Each row is a point on a landscape with many valleys, with its height.
From any point a ball rolls to the lowest of the 5 points nearest to it. It stops when none of these is lower. Distance is the straight distance between rows; heights are no part of it.
Z234: [ 36  11 -15   5  22  23  27   4   2 -16 -40  25 -15 -45  58  -4  -7 -44
  20 -45]  height 294
Z822: [ 53  17 -17   8  29  33  37   9 -11 -19 -45  26 -25 -56  70   2   1 -54
  17 -51]  height 321
Z674: [ 26  29 -20 -10  19  29  -9  14 -35  11 -40   5  25 -34  23  24  -1 -47
  -9  -2]  height 240
Z114: [ -7   7   3  -5  -3  -6  -7  10   6   6  12   6   6  10  -9  13   8   2
  -2 -10]  height 264
Z502: [-19 -31  27  38   2 -14  24  -7  41   9  46  17 -46  26   3 -25 -33   2
   8 -18]  height 111
Z183: [ -2  -9   3  15   6   8  19   5  14  11  14  23 -15 -13  17 -27 -20  -9
  12 -24]  height 391
Z948: [ 20  23 -12  -2  14  18 -10  11 -22   9 -27   2  21 -22  15  28   3 -37
  -7   2]  height 207
Z849: [-43 -19   9 -12 -31 -17 -18 -33   1 -17  29 -31  18  54 -59  -8   0  55
 -24  44]  height 97
Z468: [ 47  20 -17   1  27  28  28   8  -7 -15 -56  17 -17 -54  60   1  -2 -52
  17 -45]  height 301
Z826: [-22  -7  13  -7 -15 -19  -3  11   7   2  25 -10  -3  24 -24   6  14  26
  -7   2]  height 72
Z576: [  3  -8  -2  10   6  12  20  -1  16   8   5  24 -16 -19  27 -24 -20 -14
  13 -27]  height 503
Z655: [ 23  19 -24 -17   8  12 -24  11 -47   0 -37  -7  35 -23  -1  25  34  -7
  -9  24]  height 263
Z15: [ 18 -21   6  10   7   6  43   9  15   6  11  27 -42 -21  56 -24 -28 -18
  13 -36]  height 202
Z780: [ -4 -33  26  32   2 -12  34  -1  49   9  39  19 -60  14  32 -27 -34   1
  15 -31]  height 190
Z682: [ -9  10  -5 -14 -13  -7 -37 -33 -17 -12 -13 -32  32  20 -48   6  24  36
 -12  54]  height 323
Z625: [  9   8  -9 -11  -7  -5 -23 -14 -27  -7 -18 -19  27   5 -28  17  29  19
  -3  46]  height 213
Z845: [-12 -13   9  23   3   0  14   1  16  15  27  18 -19   0   7 -27 -16   0
  10 -19]  height 284
Z634: [  3  15  -4  -1   6   4  -7  10  10   6   0   9  11  -4   6  14  -2 -17
   3 -16]  height 165
Z236: [ 25  -9  -7   7   9  16  43   7   6  -5  -7  31 -26 -32  57 -15 -19 -28
  16 -44]  height 261
Z851: [ 23 -17   0   7   6   8  45  10  10   1   3  29 -39 -29  61 -18 -24 -25
  12 -42]  height 229
Z566: [ 36  25 -18  -5  26  30   8  11  -6  -3 -56   3   2 -44  45   9 -14 -55
   8 -28]  height 343
Z647: [ 17  16 -22 -18  -1  -1 -31  -1 -41  -1 -35 -20  34 -13 -14  19  33  11
  -6  40]  height 506
Z523: [ 12 -18   1  10   6   8  38   5  13   9  10  27 -32 -20  47 -27 -26 -17
  13 -30]  height 262
Z494: [ 19  21 -11  -1  16  16  -2   7   3   2 -25  10  10 -22  21  13 -11 -38
   6 -18]  height 372
Z448: [ 20  23 -13  -6  12  16 -13  11 -34  11 -25   2  25 -23   9  30  11 -28
 -11  13]  height 205
Z27: [-13  -5   2 -12 -20 -12  -6  -8  -4  -5  10 -13   9  28 -31  18  18  30
  -7  27]  height 101
Z498: [ 18  32 -38 -41 -12   3 -49  -7 -43  -5 -42 -36  52  -8 -41  17  19  21
 -12  44]  height 116
Z966: [  3   6  -6   5   9   9   5   5  17   2  -5  19   2 -18  20 -10  -9 -18
  12 -29]  height 65
Z63: [ 21  20 -31 -28  -2   5 -35   6 -46  -6 -41 -23  41 -22 -15  18  35   8
  -8  35]  height 469
Z709: [ 39  23 -17  -2  24  25  15   9  -5 -10 -53  10  -8 -48  50   2  -9 -52
  15 -35]  height 300
Z95: [ 30  36 -49 -47  -8  11 -46   1 -46 -12 -56 -30  58 -18 -27  31  25   8
 -10  37]  height 206
Z229: [ 17  15  -7  -4   9   6 -11  12 -19   8 -16   5  23  -8   2  31  11 -24
  -7  12]  height 204
Z611: [-22 -22  25  35   2  -7  19  -1  26  15  42  14 -33  14  -2 -27 -24   3
   8 -12]  height 70
Z202: [-40 -24  25  -7 -23 -28  -5   2  10  -6  32 -30  -9  43 -36 -10   9  43
 -11  19]  height 151
Z662: [-33  -1   3 -10 -23 -11 -34 -44  -8 -21  13 -29  35  47 -69  -2  14  49
 -20  52]  height 446
Z512: [  4 -29  26  28   5 -14  36   2  46   8  33  16 -61   7  44 -28 -34  -4
  14 -32]  height 125
Z716: [-32 -22  32  39   4 -15  17   0  22   8  48  11 -30  22 -16 -24 -14  12
   5 -10]  height 507
Z303: [-34 -15  28  13  -4 -20   2  11   9   3  39  -6 -16  24 -26 -15  10  25
   0  -6]  height 344
Z757: [-22  -4  11   1  -6 -14  -1  13  10   6  28  -1  -4  14 -16  -2   9  18
  -1 -10]  height 124
Z314: [-37 -19  35  29   3 -19  11   6  15   5  48   3 -24  25 -25 -19   1  21
   1  -6]  height 641
Z191: [  9   8  -6  -8  -5  -4 -12  -2 -23  -1 -11  -5  18   4 -13  30  24   4
  -3  31]  height 218
Z601: [ -3  25  -8 -26 -10  -8 -53 -25 -26  -8 -23 -42  40  13 -56   4  22  32
 -13  53]  height 312
Z889: [-39 -22  10 -15 -33 -18 -11 -23   0 -11  24 -30  11  50 -49  -3   4  51
 -20  37]  height 303
Z291: [-46 -29  26  -9 -27 -28  -7  -5  10 -10  34 -37  -8  47 -39 -12   5  49
 -15  25]  height 196
Z414: [-41 -26  39  19  -5 -27   6   7  14  -4  44 -12 -20  32 -29 -17  12  31
  -1   1]  height 203
Z694: [  7  11  -5  -8   2   0  -8  11  -5   6  -6   3  13   3  -4  27  10 -10
  -3   5]  height 315
Z87: [ 26  37 -47 -52 -14  11 -50  -9 -48  -6 -52 -37  61  -7 -39  29  16  11
 -13  47]  height 172
Z203: [-28 -12   4 -14 -30 -15 -11 -27  -3 -12  16 -23  16  40 -44   5  12  46
 -14  41]  height 308
Z952: [-30 -19  30  29   4 -14  12   6  17   9  45   6 -23  19 -17 -24  -7  16
   3  -9]  height 662
Z109: [-11 -34  27  35   1 -14  30  -3  49   8  43  17 -55  23  20 -28 -39   5
  10 -26]  height 134
Z534: [-2  8 -4 -9 -6 -8 -8  7  1  4  4  2 14 12 -9 27 13  0 -3  6]  height 309
Z499: [ 15  13 -10  -8   3   6 -17   7 -30   3 -19  -1  23  -7  -7  31  24  -9
  -4  27]  height 235
Z434: [ 31   2 -12   5  18  21  36   0   7 -11 -27  29 -17 -40  57  -9  -7 -36
  19 -42]  height 293
Z779: [-10  -1   2 -11 -16 -12  -4   2   1   1  14  -7   6  21 -19  20  16  20
  -6  13]  height 88
Z803: [-13  17  -1 -19 -12  -9 -51 -33 -16 -12  -8 -37  39  25 -65   4  20  38
 -18  56]  height 354
Z143: [ 10  25 -22 -33 -11  -1 -49 -12 -36  -6 -34 -37  43  -4 -42   9  21  23
 -10  50]  height 227
Z718: [ 24  27 -13  -3  20  19  -5  12 -10   5 -37   5  14 -29  25  21 -12 -46
  -2 -10]  height 552
Z211: [ 12   2  -9   7  12  15  20   1  13   0  -9  24  -9 -30  39 -15 -15 -23
  16 -31]  height 298
Z742: [-34 -10   2 -13 -26 -12 -20 -40  -6 -17  19 -26  24  46 -58  -2  11  49
 -19  49]  height 383
Z868: [-17  -3  -2 -10 -24 -11 -16 -26  -9 -13   3 -21  20  31 -37  13  19  34
  -7  43]  height 185
Z377: [-10   4   0  -9  -8 -11  -6  11   4   5  12   0   9  13 -14  17  12  11
  -4  -2]  height 153
Z699: [ -6 -28  22  33   4  -8  28   1  33  15  33  19 -45   9  17 -29 -31  -4
  10 -19]  height 127
Z480: [-14  -1   4   9   3  -1   3   9  15   9  22  14  -4   0  -5 -12  -2  -1
   6 -22]  height 226
Z384: [  2 -31  20  28   4  -9  34   2  39  11  33  18 -55   5  36 -27 -36  -5
  13 -27]  height 152
Z397: [-45 -27  19 -11 -31 -25 -15 -16   6 -13  31 -36   3  55 -49 -10  -1  50
 -23  37]  height 252
Z883: [ 11  16  -9  -2  15  13   0   5  14   1 -17  15   6 -23  23   2 -10 -28
   9 -26]  height 209
Z147: [ 13  16  -4  -5   9   3 -11  12  -7   7 -12  10  17  -7   6  26   2 -25
  -4   1]  height 199
Z252: [ 23  20  -9   0  18  16   2   6   6   0 -33  13   6 -28  30   4 -12 -40
  11 -25]  height 64
Z10: [-36 -17  25  -2 -14 -23   0  10  11  -2  32 -17 -10  32 -30  -7  13  36
  -7   4]  height 102
Z29: [-35 -20  14 -11 -28 -22  -7  -5   6  -7  27 -28  -2  41 -38  -1   8  43
 -15  24]  height 148
Z195: [  3   3  -6 -13  -9  -9 -12  -7 -14  -4  -8  -8  17  13 -23  24  28  15
  -3  34]  height 132
Z320: [-23  -9  15  17   1  -8   3  11  11  11  35   8 -11   8 -10 -19   0  12
   4 -14]  height 286
Z93: [ 35  16 -16   1  22  24  18   2   3 -14 -47  17 -12 -46  51  -3  -5 -44
  15 -37]  height 295
Z362: [ 17  10 -11   1  16  19  10   0  12  -5 -24  22  -4 -30  37  -7 -12 -30
  17 -34]  height 319
Z224: [-26 -15   6 -17 -26 -19  -5  -7   2  -6  20 -20   4  35 -32   9  12  37
 -11  24]  height 105
Z617: [  0 -28  14  26   5   0  30   2  25  15  25  22 -44  -4  31 -30 -32  -8
  11 -21]  height 158
Z343: [ 44   8 -15   7  20  29  42   6  -4 -16 -33  31 -23 -49  66   0  -4 -47
  19 -52]  height 296
Z47: [ 24  24 -23 -16  15  25 -14  16 -45  10 -40   0  36 -31  12  28  19 -34
 -12   8]  height 211
Z679: [  6   5  -3  -7  -6  -3  -9   3 -10   0  -4  -1  15   7 -14  30  20   1
  -5  18]  height 267
Z70: [-27 -28  34  42   2 -17  23  -4  33  10  52  13 -38  30 -11 -22 -27  10
   7 -14]  height 189
Z388: [ -7   4  -1   6   7   5   2   6  16   9  10  19  -2 -10  12 -12  -7  -8
   7 -26]  height 161
Z867: [ 26  27 -19  -8  19  29  -5  15 -26  11 -40   4  20 -33  24  23  -7 -49
  -8  -6]  height 304
Z328: [ 25  24 -38 -30   2  11 -34  10 -47  -5 -45 -17  45 -28  -6  24  36   2
  -9  27]  height 390
Z614: [  0 -34  33  31   3 -17  41   2  58   4  42  17 -66  11  49 -29 -31   1
  16 -39]  height 326
Z987: [ 14 -25  17  20   6  -8  41  11  27  10  22  19 -54 -11  52 -26 -31 -14
  12 -35]  height 187
Z429: [ -5 -19   8  22   6   3  24   2  19  16  23  22 -28  -5  20 -30 -27  -6
  10 -21]  height 238
Z958: [-43 -13   6 -11 -28 -14 -31 -42  -7 -21  29 -28  31  53 -72  -8   9  53
 -28  47]  height 363
Z508: [ 26  29 -20  -7  21  28  -1  14 -22   9 -46   2  18 -37  28  21 -11 -52
  -6 -11]  height 421
Z939: [-27  -8  17  10  -1 -13   3  13  10   9  32  -3  -9  14 -18 -14   4  19
   1 -13]  height 245
Z798: [  5  18 -15 -20 -12  -3 -44 -13 -30  -9 -27 -30  34   0 -40   9  24  29
 -10  52]  height 336
Z20: [  1  13  -6   2   9   6  -2   7  13   6  -1  18   5 -12  13  -2  -6 -17
   7 -26]  height 123

Where does a ball stop that starts at each point below?
Z468 => Z512
Z682 => Z826
Z822 => Z512
Z47 => Z966
Z803 => Z826
Z867 => Z966
Z508 => Z966
Z93 => Z512
Z343 => Z512
